The views of a scene show one set of named points, each view turned or mirrored, shifted and resized as a whole, with a little noise and some points left out.

Scene 1
View 1
j_104: [  5  -1   1  13 -14  -2  -3   6  -5 -11  -5  -7 -30   4   3  22 -15  -8
  -2  23   9  -6  -9  10 -15 -21 -23 -23   4  21  -3 -12   7   7  13  -9
   4   8  -3  10   1  17   2  -6]
j_711: [ 12  -8  10   0 -18 -16   3  -2   1  -3  -8  13 -17   3   2   3 -13  -8
  -6  16   6   4  -2  34  -7  -2 -10  -5   2  14 -12   3  24  10   3   2
   3  -8 -14  -3   2  10  17   3]
j_82: [ 12 -18  10 -16 -28 -27   6  -9  11  -2  -2  34  -9   2  14  -5  -8 -10
 -19  -5   2   8   6  53  -5  21  -1   4  -4  -4 -21  16  49   9  -6   7
  12 -31 -24 -19   1  -2  29  22]
j_407: [  1 -15   0  -5 -33  -8   1   2   7 -11   4  12 -20   9  24  14  -9  -5
 -19   0  10  -5   4  24 -16   1 -15 -17   1  -3 -13   0  39   4   6  -9
  17 -12 -14  -4   3  -4  20  17]
j_430: [ 20  -2  15   0  -7 -12   4   0  -1  -7 -11   8 -20  -4  10   5 -14  -8
 -12  21  -1   9   9  28   1   0  -5  -3  -2  18  -6   7  14  23   3  11
   8  -1 -23  -1  -1  18  10  10]
j_55: [  8   0   4   8 -13   6  -2   9  -4 -15  -2  -5 -31   2  21  22 -14  -6
 -13  24   5  -1   4   5 -11 -11 -16 -22   4  16  -2  -6   7  13  10  -4
  11  12 -12   9   2  15   2  10]
j_535: [  7 -11   5  -3 -23 -15   1   1   4  -7  -3  16 -17   4  13   8  -9  -9
 -13   7   6   3   3  32 -10   3 -10  -8  -1   4 -15   6  31   9   2  -1
  12 -12 -17  -5   2   5  19  12]
j_265: [  5  -6   4   2 -20  -7  -1   5   1  -9  -2   5 -24   4  12  15 -11  -9
 -10  13   9  -2  -1  19 -13  -6 -15 -16   0   9  -9  -1  23   9   7  -5
  10  -4 -11   1   3   8  13   8]
j_351: [ 27 -11  23  -8 -15 -33  11 -14   2   7 -17  33  -4  -3  -9 -19 -12 -13
  -8  10  -5  16   6  66   5  17   6  23  -2  12 -17  22  34  21  -7  20
   1 -27 -28 -16  -2  15  23   9]
j_330: [  8   0   6  18  -7  -6  -1   6  -9  -3 -11 -10 -27   7 -13  18 -17 -10
   7  30  10  -6 -15  12 -13 -30 -28 -16   8  29   0 -10  -1  10  10  -8
  -9   9   4  11  -2  25   7 -21]
j_556: [ 21  -2  11  -4 -12  -8   3   1  -1  -9  -7  13 -21  -1  21   7 -11  -8
 -21  17  -3   7  15  29  -1   6   0  -5   0  11 -11  11  24  21   1  10
  15  -3 -26  -2   1  13  11  19]
j_723: [-15 -19 -12   6 -41  -6  -4   8   7 -14  10   5 -25  16  16  21 -10  -5
 -10  -3  20 -18 -10  12 -29 -14 -28 -33   4   0 -14 -14  38 -11  12 -20
  10 -11   3  -3   3  -6  19   6]
j_359: [ 16   0  10   6  -7  -5  -1   3  -3  -8  -9  -1 -26   3   7  13 -13  -9
  -5  25   3   2   1  21  -6 -11 -13 -11   2  20  -3  -1   6  15   5   1
   3   5 -13   7   2  20   4   2]
j_678: [ 11  11   4  19   1  11  -6  14  -9 -13  -7 -26 -37   2   8  28 -15  -6
  -1  38   7  -4  -4 -11  -8 -31 -25 -30   7  31   6 -17 -14  18  15  -7
   3  28  -2  23   1  29  -8  -6]
j_729: [ 12 -14   9  -3 -26 -27   9  -6   2   3  -9  24  -9   4  -6  -2 -11 -13
  -3   7   4   5  -3  47  -6   4 -12   4   1   9 -17  11  35   8  -1   5
   0 -22 -13 -12  -2   8  24   3]
j_955: [ 19   6  15   7  -4  -9   0   3  -5  -3 -13   0 -25  -2   0   8 -14  -7
  -5  30  -1   8   1  20   0 -11 -10  -6   3  24  -4   3   4  21   8   8
  -1   5 -16   7  -1  25   5   0]
j_717: [ 12  -1   7   4 -12  -3   0   7  -1 -11  -4  -1 -28   1  18  16 -13  -6
 -13  22   4   1   2  11  -9 -11 -13 -19   3  14  -4  -4  12  15   5  -2
  12   7 -16   8   1  16   4   8]
j_701: [ -5  -1  -4  11 -21  12  -5  14   0 -16   2 -15 -36   6  20  29 -12  -3
 -12  17  15 -12  -5  -8 -19 -24 -29 -36   5  14  -2 -17  10   3  14 -16
  12  14  -1  12   1   8   2   3]
j_53: [ -1 -10   2  20 -18 -17   2   1  -8   2  -9  -4 -23  12 -30  13 -17 -13
  19  23  16 -12 -24  23 -21 -33 -35 -15  13  27  -5 -13  11   2  14 -11
 -18  -3  12   5  -3  18  13 -31]
View 2
j_556: [ -2   7  10   0  -3   4  -5  -9 -10   3  -4  20 -10  23  -7  14  -2   5
  15   0  -1   4   4  -8   4  15 -15  -1   6  13   4  18   4   7   0 -11
  -5  -6  13  -1   1   2  -7  -1]
j_104: [ 19   4  -1  -5  -9   0 -18  -3  15  -6 -14  18   4   6   6   9  -5   8
  -8  11  -1  -3  -6   1 -12  -3  -7  -6  21  18  15   0  -5  -5   2   0
  -7   6  32  15   0  40 -17  19]
j_265: [  9  14   3  -1  -6   0 -13  -6   1   9  -3  23  -2  11  -1   8  -4   3
  -2   6   1   2  -8  -5  -2   2 -10  -7  10  13   9   5   0   0   0   2
  -1   5  20   3   0  25 -10   8]
j_55: [ 11  16  -5  -4  -9   1 -16  -8   6  -5 -13  19   5  17   5  11  -6   6
  14  11  -2  -4  -1   1  -6   5 -13  -2  22  20  14   5   0   0  -7  -1
  -4   4  30  18   0  28 -15  14]
j_717: [ 10  11   0  -3  -7   1 -12  -8   5  -1 -11  21  -1  15   2  11  -4   7
  10   8  -1  -1   0  -3  -6   7 -13  -4  14  18  11   9  -1  -1  -3  -4
  -5   3  25  11   0  21 -12   9]
j_359: [  9  -1   6  -3  -5   2 -11  -6  10 -11 -15  18  -4  16   5  12  -2  13
   3   8  -2  -1   3  -2  -8   7 -10  -5  16  19  10   8  -1   3  -1  -9
 -10  -1  25   9   4  22 -13  12]
j_955: [  8  -9  11  -4   1   6  -8  -7  11 -16 -20  18  -6  16   4  13   0  13
   4   6  -1   0   5  -4 -10   7 -11  -4  16  18   9  11  -5   5   1 -12
 -15  -8  23   7   8  13 -14   8]
j_678: [ 22   3  -9 -12 -10  -2 -18 -12  30 -25 -26  18  12  15  17  16  -9  13
  12  18  -2  -9   2   8 -18  -2 -11  -3  37  26  20   2  -8  -4  -8  -7
 -13   0  45  35   0  47 -22  25]
j_430: [  0  -3  15   0  -2   7  -6  -6   1  -4 -12  20 -10  20  -5  12   2  10
  10   3   0   3   5  -6  -1  14 -15  -1   9  14   4  15   0   8   3 -13
 -12  -7  17   0   6   4  -9   1]
j_330: [ 23  -8   6  -7  -2   1 -18  -2  27 -18 -22  19   2   3  12   7  -2  15
 -20  17   0  -3  -3   5 -18  -6  -5  -6  24  20  15  -2  -6  -2   6  -8
 -15   1  35  13   6  41 -19  23]
j_729: [  4  -4  24   7   3   8  -8   2  -7  16  -1  26 -17   3  -8   3   4   5
 -21  -1   1  10  -6 -12   1   5  -3  -5  -7   4  -1  10   4   6  11  -8
  -6  -1   6 -25   9   6  -5  -2]
j_701: [ 22  24 -16  -8 -12  -6 -21  -8  11   4  -7  23  14  10   7  11 -14   1
   3  16  -3  -9 -12   2 -11  -3  -9  -4  23  21  21  -3  -1 -10  -8   8
   1  12  35  24  -7  48 -16  20]
j_407: [  6  25   0   0  -7  -1 -10  -3 -15  30   9  26  -1  14  -6   8  -8  -6
  -1   3  -2   4 -12 -12   4   8  -7  -5   1   9   4   4   6  -1  -2   7
   7   9  10  -4  -8  20  -4   3]
j_535: [  3  13   9   5  -4   2  -9  -2 -10  15   3  26  -8  11  -6   9  -2   2
  -4   0   1   5  -7 -10   2   7 -10  -4   1   9   3   8   3   5   4  -1
   0   3  10 -11   0  12  -3   2]
j_53: [ 28 -12  12  -3  -1   2 -21   3  25  -7 -17  25  -1 -11  13   1  -4  16
 -48  14   1   2 -13   3 -21 -17   6 -11  15  15  10  -8  -8  -2  15  -1
 -11   5  33  -3  12  50 -16  23]
j_82: [-12  12  21   9   3   7  -1  -1 -32  34  12  26 -24  18 -21  10   5  -3
   3  -9  -1  14  -3 -22  17  20 -11  -2 -16   1  -6  21  14  11   9  -7
   1  -4 -11 -31   4 -18   5 -15]
View 3
j_729: [ -4  -5   0   7   5 -18   9   3  13  -6  12  17  -5   7   3   8   0  -5
  -8   7  10  -1 -10   4  -4   1   1  18 -13  20 -19 -16  -1 -11   7  13
  -3 -11 -11  -1   4  19  -8  -6]
j_723: [ 14  -6   6  22   8   2  14 -12   5 -25  18   3  -5 -19  17   4   3  -9
   4  -9   8 -11   7  -9 -12  12   0 -14 -15   4 -21  -8   9   4  19  19
  -5 -15   4   2 -12  10   0   2]
j_359: [  4 -11  11  12   6 -21   1   1  -1  -3  16   4   4   3  -1   9   9  -8
  -5   0  -8  -6 -14 -12 -19  -4 -14   1 -21  16  -1   4   0   5   3   1
  -4 -11  -2   4  -5  18 -13   1]
j_955: [  2 -11  12  10   5 -27  -1   3   0  -1  15   3   5   8  -6  11   9 -10
 -10   2 -10  -6 -16 -12 -19  -7 -16   5 -22  20   1   5  -2   2   1  -2
  -3  -9  -4   3  -3  20 -15  -1]
j_717: [  6 -12  13  15   8 -20   5  -2  -4  -6  18   2   2   1  -4   8   7  -9
   0  -3 -10  -4  -8 -18 -17  -2 -11  -5 -18  13  -2   7   1   7   4   2
  -5 -12   3   8  -5  13 -10   4]
j_407: [  4  -8   4  16  10 -12  18  -9   2 -14  17   5 -10  -5   3   5   0  -7
   8   1   6   3   0 -10  -4   3   4  -3  -8   7 -18  -8   4  -2  11  16
  -8 -14   4  10  -5   5   2   5]
j_55: [ 10 -12  14  17   8 -18   4  -4  -8 -10  18  -1   4  -2  -1   8   7  -9
   3  -6 -12  -5  -7 -18 -18  -3 -15  -9 -18  10   0  10   3  10   6   1
  -5 -14   5   8  -9  12  -9   6]
j_556: [ -5 -10   8   8   8 -27   9  -2  -2  -1  17   7  -5  10 -10  11   3  -9
   3   3  -6   6 -12 -12  -5  -7  -4   7 -11  16  -7  -1  -1  -5   1   5
  -8 -12  -1  10   2   7  -7   4]
j_430: [  1 -11  12  11   8 -27   3   1  -2  -2  16   3   2   8  -6  10   5  -8
  -2   1  -9   1 -14 -14 -14  -6 -11   4 -17  16  -1   4  -1   2   3   2
  -6 -10  -2   8  -2  15 -10   5]
j_678: [ 16 -14  23  21   4 -18  -8   0 -12  -8  19  -7  16  -6   2   8  15 -13
  -7 -12 -21 -18 -14 -22 -34  -4 -28 -18 -30  13  13  20   3  19   7  -9
  -3 -12   4   1 -14  22 -19   5]
j_701: [ 17 -10  16  25   8  -7   3  -9  -5 -18  20  -4   6 -14   9   5  10 -10
   2 -12  -9 -14  -3 -21 -27   3 -15 -21 -20   5  -5   9   6  15  12   5
  -4 -16   8   5 -16  13  -8   7]
j_330: [ 12 -10  14  14   2 -15  -6   3   3  -9  16   1  11  -3  10   9  15 -13
 -17  -5  -9 -22 -12  -9 -32   2 -22  -4 -32  17   5   6   1  12   8  -2
   1 -11  -4  -8 -11  30 -20  -3]
j_711: [  1  -9   6   9   6 -20   6  -1   7  -7  14   8  -3   4   1  10   5  -8
  -6   4   1  -4  -8  -6 -10   1  -7  10 -17  17 -10  -8  -1  -2   5   9
  -5  -9  -5   1   0  18 -10  -3]
j_104: [ 12 -11  14  17   3 -11   1  -1  -2 -13  20  -1   6  -6   6   7  12 -11
  -6  -6  -9 -15  -8 -13 -24   2 -16 -10 -24  13  -2   5   5  10  10   0
  -1 -13   1  -1 -12  20 -13   2]
j_53: [ 16  -6  11  15   0  -4  -5   2  12 -18  18   6   9  -9  21   7  12 -10
 -21  -5   1 -28  -6   2 -29  11 -17  -3 -33  18  -5  -6   3   6  13   2
   4 -11  -9 -15 -13  35 -18 -11]
j_535: [  2  -7   3  12   7 -16  13  -4   4  -9  16   9  -4   2  -2   7   0  -6
   2   2   3   3  -6  -7  -5   2   1   6 -10  14 -16  -8   2  -4   6  12
  -6 -12  -2   7  -1  10  -5   2]
j_351: [ -9  -8   0  -3   5 -30   4   8  15   4  11  19  -6  19  -4  13   2  -5
 -13  15   7   3 -17   8  -2  -4  -3  30 -13  27 -13 -16  -4 -14  -1   7
  -4  -8 -15  -2  12  21 -12  -8]
j_265: [  7  -9   9  15   4 -14   7  -4   2 -12  17   4  -1  -3   1   8   5  -9
   0  -2  -1  -4  -6 -12 -15   2  -7  -1 -16  12 -11  -2   2   3   7   9
  -5 -13   1   6  -5  14  -7   2]
View 4
j_678: [  0   9  -1   6  -9  20  14 -16  13 -15  23   8  -4  -8  29  14  -1  -2
 -21  11  11 -29  14 -14   3 -15 -25  16   0  15  -8  11 -18  13 -27   5
  -8   7 -22   0  17 -17   0  -9]
j_535: [ -6   4  -8  -2  -2   0   6  -1  12  -4   0  -7  -8   8  12   7  12   7
  -1   1  11   3  14  -2  10  12  -2   9  21   6  -4  -2 -12   0  -2  -1
  18  -4  -2 -14  11  -3   7   1]
j_556: [ -6   3 -15   2   3   3   3  -7   9   0   5  -2 -11  12  10   8   9   7
  -9   2   3  -2  13  -6   7   5  -1   3  16  18  -5   7  -8  -1  -2  -5
  13   3   1  -9   9   3   8  -4]
j_729: [ -5   7 -11   3  -5 -13  16   0  13  -2  -3 -15  -9   5   6   1   7   5
   4   2   1   8  15   6  14  16   1   5  15   3  -4  -5  -7  -2  -4   1
  14  -5   2 -16  16  -4   8   9]
j_723: [ -4   5  12  -8 -11  14   5  -1  16 -18   3  -5   4   2  19  14  14   7
   3   1  30  -1  19  -2   7  10 -10  20  30 -10  -7 -12 -27   7  -1   6
  19 -14 -20 -16  12 -21   4   1]
j_82: [ -8   3 -12  -3   3 -11   4   4  11   1  -9 -14 -11  16   4   3  15  10
   5  -1   4  17  16   3  14  20   9   2  27   7  -5  -5  -8  -7   7  -4
  26  -7   8 -20   7   5  13   8]
j_407: [ -7   1  -1  -6  -4   8   1  -1  13  -9   2  -6  -4  12  14  13  15   7
   0   1  17   2  15  -2   5  10  -3  11  29   3  -7  -2 -18   3   3   0
  22  -7  -8 -15   5  -8   6  -1]
j_717: [ -4   4  -5   2  -3  10   7  -9  10  -8  10   1  -7   4  19  12   8   4
 -10   4  11 -11  15  -7   5  -3 -11   9  14  11  -6   6 -14   4 -10   0
   7   3 -10  -8  11  -7   3  -5]
j_265: [ -5   4  -2  -1  -5   8   9  -5  13  -9   7  -4  -5   5  17  11   9   5
  -5   3  12  -5  15  -3   5   5  -9  11  18   7  -6   0 -16   4  -6   1
  13  -4  -9 -11  13  -9   4  -1]
j_430: [ -6   4 -15   6   1   0  11  -6  11  -1   7  -4 -12   7  13   7   6   6
  -8   4  -2  -4  11  -6   8   3  -6   2  11  16  -4   7  -6   0  -8  -4
   9   5  -1  -6  12   3   6  -2]
j_359: [ -3   6  -8   5  -4   5  13  -8  13  -9  12  -2  -7   0  20   8   4   3
 -12   6   5 -10  15  -5   7  -2 -12   7   7  14  -6   7 -12   4 -13  -1
   4   2 -10  -6  15  -7   4   0]
j_701: [ -3   7   8  -2 -10  23   7  -9  15 -19  17   4   2  -2  25  16   8   3
 -12   8  25 -16  17  -9   3  -6 -20  18  18   3  -9   4 -26  11 -13   6
   6  -3 -23  -7  12 -19   0  -9]
j_955: [ -5   6 -13   8  -4   2  17  -9  11  -4  12  -2 -10  -1  18   7   2   3
 -13   6  -2 -11  13  -7   7  -2 -10   5   2  15  -4   9  -6   2 -16   0
   1   6  -7  -4  17  -4   3  -1]
j_330: [ -3   9  -2   7 -13   5  23  -9  16 -12  17  -3  -3 -14  23   5  -1  -2
 -11   9   4 -16  15  -3  10  -4 -19  15   1   4  -4   3 -15   9 -25   6
  -5   2 -18  -5  24 -20   0   3]
j_55: [ -3   4  -4   1  -5  15   6 -11  12 -10  15   5  -5   2  21  15   6   4
 -13   5  14 -14  14 -12   4  -4 -13   9  12  12  -8   9 -16   7 -12   1
   7   4 -12  -7  10  -9   2  -8]
j_104: [ -4   7   0   3  -9  11  14  -9  14 -14  15  -1  -2  -5  23  10   3   1
 -10   7  13 -14  16  -7   5  -4 -17  15   9   7  -7   3 -18   8 -17   4
   2  -1 -17  -6  17 -17   3  -2]
j_351: [ -7   7 -22   6   0 -22  18  -1  12   5  -4 -18 -17   5   5  -6   5   5
   1   2 -11   9  11   5  16  15   6  -2   7  13  -1   1   2  -6  -6  -4
  12   1   9 -16  20   2  10  10]
j_711: [ -5   6  -8   4  -4  -3  13  -4  14  -5   3  -9  -8   3  13   5   7   3
  -3   4   3   1  13   1  10   8  -5   7  13   8  -4   0 -10   0  -8  -1
  11  -1  -4 -11  16  -7   7   3]
View 5
j_556: [  5  -1  -3   7   7  13   1  -9  14  -5 -21  -8  -3   2   3  -1   5  -3
  -6  -2  -3 -19 -21 -13   0  11  15   7   6  -8   9  -3  -2   0  22  -4
 -23   0 -12  -7   6  -5  -7  -7]
j_265: [  8   6 -10  13   4   4   7  -9  10  -2  -9  -9  -5   4   1   4   5  10
   8   3  -5  -7 -21 -12   2  10  14   8   6  -8   4   1  -2   9  10 -12
 -18   0  -5  -5   1   8  -6 -12]
j_701: [ 22   7 -14  16 -12   3  24   1   7   7   3 -15   1  11   2   4   7  17
  27  -3   2  -1 -19 -13   7  16  12   2  -2  -6 -12  -3  -2   8   8 -14
 -14  -3   2  -3 -13  17   4 -20]
j_711: [  7   0 -14  15   7   2   0 -10  16  -3 -14 -13 -11  -3   1   4   4   4
   4   5  -8 -15 -22 -11   1   8  13  11   9 -11  16   3   0   9  14  -7
 -21  -2  -9  -5   9   6 -15  -6]
j_53: [ 25  -2 -40  30  -8 -19  10  -9  23   4   2 -24 -12  -7   0  16   5  18
  36  12  -8  -3 -19 -13   4  10  12  17   3 -16  10   9   4  27   6 -14
 -14  -7  -4   2   5  29 -22  -4]
j_330: [ 31  -5 -34  26 -15  -7  12  -3  25   6  -6 -27  -2  -4   4  10   6  12
  31  -2  -2  -9 -19 -17   5  15  11   9  -1 -12   3  -3   0  16  17 -12
 -17  -5  -3   3   1  23 -14  -7]
j_729: [ -2   2 -14  15  19  -1  -7 -17  12  -8 -15  -6 -17  -3  -3   8   4   4
  -3  13 -14 -14 -22 -10  -1   2  15  14  12 -11  24   8   3  11  11  -8
 -22   1 -13  -6  16   3 -20   0]
j_430: [ 11  -5  -9  11   3   9   1  -6  20  -3 -22 -15  -4  -2   3   1   5  -2
  -1  -3  -6 -20 -18 -14   0  13  14   7   5 -10  13  -7  -3   2  24  -3
 -23   0  -9  -4   9  -1 -11  -5]
j_359: [ 18  -4 -18  17  -4   3   9  -5  20   3 -12 -18  -2  -1   4   4   7   4
  11  -4  -4 -14 -20 -17   2  15  12   8   2 -10   4  -4  -2   8  20  -6
 -20  -4  -6  -3   3   8  -9  -7]
j_717: [ 16   0 -12  12  -5   8  13  -5  13   1 -11 -14   0   4   3   1   4   6
   9  -5  -1 -12 -17 -13   3  15  12   5   1  -9   0  -6  -2   4  18  -9
 -19  -1  -5  -5  -2   7  -3 -12]
j_351: [  0  -9 -15  12  20   3 -17 -17  23  -9 -28 -13 -15 -10  -1   6   5  -5
 -11   7 -14 -25 -21 -13  -7   4  16  19  15 -13  33   4   2  11  25  -3
 -25  -2 -18  -5  26  -6 -27   8]
j_82: [-18   7   2   4  28   9 -11 -15   2 -12 -21   4 -18   3  -4   3   4   2
 -20  11 -14 -16 -23  -4  -4   0  17  12  15  -8  24   8   2   5   9  -5
 -24   4 -13 -11  16  -6 -13  -2]
j_104: [ 21   4 -26  21  -9  -7  17  -3  15   5   2 -18  -3   2   1   9   6  16
  29   2  -5  -1 -19 -13   6  14  11   9   0  -8  -2   2   3  15   7 -14
 -14  -3   1   0  -6  23  -7 -11]
j_407: [ -5  13  -1  12  12   8   6  -8  -4  -3  -6   2  -9  10  -3   1   4   9
   1   7  -7  -5 -24  -5   1   6  13   5   8  -6   5   4   0   4   2 -12
 -19   1  -5  -9  -1   3  -2 -15]
j_723: [  4  18 -11  17   7  -3  14  -7  -8   1   7   1 -10  12  -4   8   3  21
  16  12  -7   6 -22  -5   6   4  11   6   4  -6  -2  10   2  12 -10 -19
 -14   1   2  -5  -7  19   1 -18]
j_955: [ 18 -11 -19  13  -5   6   2  -9  30  -1 -22 -24  -2  -6   6   4   5  -5
   2  -6  -5 -24 -19 -19   0  17  15  10   5 -13  14  -5  -3   8  29  -3
 -21  -4 -10  -3  10   2 -16  -2]
j_535: [ -1   5  -5  11  12   7  -1 -10   7  -6 -12  -4 -10   4  -1   6   3   6
  -2   6  -8 -12 -21  -9  -1   6  13   9   7  -9  11   5   0   5  10  -9
 -20   0  -9  -5   6   3  -7  -8]
View 6
j_330: [-11 -12  -8   5  -9  10  -5 -12 -14   5 -13  -2  19   9  -8  -6  -6  10
  -5 -19  22 -11 -21 -14  11   1  -7  -5 -14  -2  -7   6  -2 -27   7 -13
  30  36   6  20  12   5  17  13]
j_430: [  0  -2   0  -5  -7  10 -10   7  -6   4   9 -16  26  -4  -5  12  -8   0
   2 -15   9  -8 -14  -4  -5   2   5  -5  -2   1 -18   4 -27 -17   5  -4
  19  22   5  16 -11 -16   7   0]
j_678: [-12 -10 -12  13  -9   5  -9  -8 -17  -2 -11  -5  27   6  -6   1 -10   8
   7 -16  21 -18 -26 -14  13 -11 -10  -9 -23  10  -1   6  -1 -28   4 -33
  14  28   6  29  19  -3  21  26]
j_711: [ -1  -2   1  -7  -7  10 -11   3  -6   2   7 -12  20   2  -7  -1  -6   1
  -5 -14  14  -3  -7  -4  -5   2   2  -5   1  -6 -18   1 -23 -16   7   0
  29  24   0  12  -8 -13   2  -1]
j_265: [ -5  -6   1  -1  -8   6 -12   2 -11  -9   5 -12  16   4  -9  -4  -5   0
  -2 -10  14  -2  -5  -3  -7  -7  -4  -7  -4   0 -12  -3 -15 -13  10  -6
  24  18  -5  18  -2 -14   0   4]
j_535: [ -2   1   6  -5  -7   7 -11   5  -8  -5  10 -14  16   1  -9  -2  -5  -3
  -6  -9  11  -1  -1  -1 -12  -2   2  -6   4  -4 -16  -3 -23 -11  11   2
  26  17  -3  13 -13 -17  -5  -4]
j_351: [  6   2   5 -20  -4  16  -6   6   2  18  13 -18  23  -2  -5   9  -5   4
  -9 -21   5   0 -12  -3 -10  19  12   1  11 -11 -29   8 -38 -18   5  18
  33  32   4   0 -28 -15   3 -14]
j_55: [ -7  -4  -4   8  -7   3 -12   2 -14  -8   1 -10  23   1  -7   1 -10   0
   6 -10  16 -10 -12  -5  -1 -12  -5 -10 -11   8  -5  -2 -11 -17   7 -22
  15  16   0  24   7 -12   7  13]
j_82: [  4   4  13 -16  -6   9 -11  13  -1  -3  21 -20  16  -2  -8   1  -4  -5
 -10  -8   6   5   6   6 -21   3   9  -3  15 -10 -25  -3 -39  -5   9  17
  31  12  -7   5 -27 -24 -14 -17]
j_955: [ -3  -4  -4  -1  -7  11  -9   2  -8   9   0 -12  28   0  -4   9 -10   6
   3 -19  13 -14 -20  -8   2   2   6  -4  -9   2 -13   8 -21 -23   6 -10
  21  29   6  18  -3 -11  14   7]
j_104: [-10  -9  -5   5 -10   6 -10  -6 -15  -5  -8  -6  18   8  -9  -7  -7   3
  -1 -12  19  -9 -13 -10   5  -6  -6  -7 -12   1  -6   1  -6 -21   8 -18
  25  27   1  22  11  -5   9  12]
j_723: [-14  -7   4   3 -12   4 -12  -4 -16 -23   1  -4   1  15 -15 -25  -2  -3
 -12  -2  19   6  11   0  -8 -14 -14  -8  -1  -8  -4 -14  -2  -5  16  -6
  36   9 -13  20   5 -10 -13   3]
j_359: [ -3  -4  -4   2  -8   7  -9  -1  -9   1   1 -10  24   2  -6   4  -8   4
   1 -15  13  -9 -16  -8   1  -1   0  -7  -8   0 -12   3 -17 -20   8 -10
  22  25   3  21  -1  -9   9   8]
j_556: [ -1   1   1  -3  -7   5 -14  12  -8  -7  14 -21  25  -9  -6   9 -10  -6
   8  -8   8  -7  -6  -1 -14  -7   3  -9  -1   5 -12  -1 -29 -10   6  -9
  13   9  -2  18 -11 -22  -4   1]
j_701: [-15 -10  -7  12 -10   2 -12  -5 -18 -20  -6  -4  14   8 -12 -11  -8   0
   1  -7  20  -7  -8  -6   3 -16 -13 -11 -14   4  -1  -5   1 -13  12 -26
  20  16  -3  28  17  -8   2  17]
j_729: [  2  -2   6 -14  -6  10  -6   3  -4   6  11 -12  13   2  -8  -3  -2   0
 -13 -14  12   3  -2  -2 -11   8   6  -2   9 -13 -24   0 -28 -14  10  14
  36  25   0   5 -20 -13  -4 -13]
j_53: [-10 -13  -5  -1  -9  14   0 -19 -14   8 -16   5  10  19 -11 -19  -3  11
 -17 -19  23  -2 -16 -14  10   5 -10  -1  -8 -14 -11   3   2 -26   9  -4
  42  40   3  15   9   7  11   6]
j_407: [ -8  -1   6  -3  -8   4 -15   5  -9 -18  12 -15  10   4 -11  -8  -5  -6
  -5  -4  12   3   7   3 -15 -10  -5  -8   5  -5 -11 -11 -19  -3  12  -5
  29   6  -9  16  -7 -19 -14  -2]

In a view up to two points have been moved. Name them for each view, in the order of its rows, or write -.
view 1: j_351
view 2: j_82
view 3: j_430
view 4: -
view 5: j_104, j_955
view 6: j_556
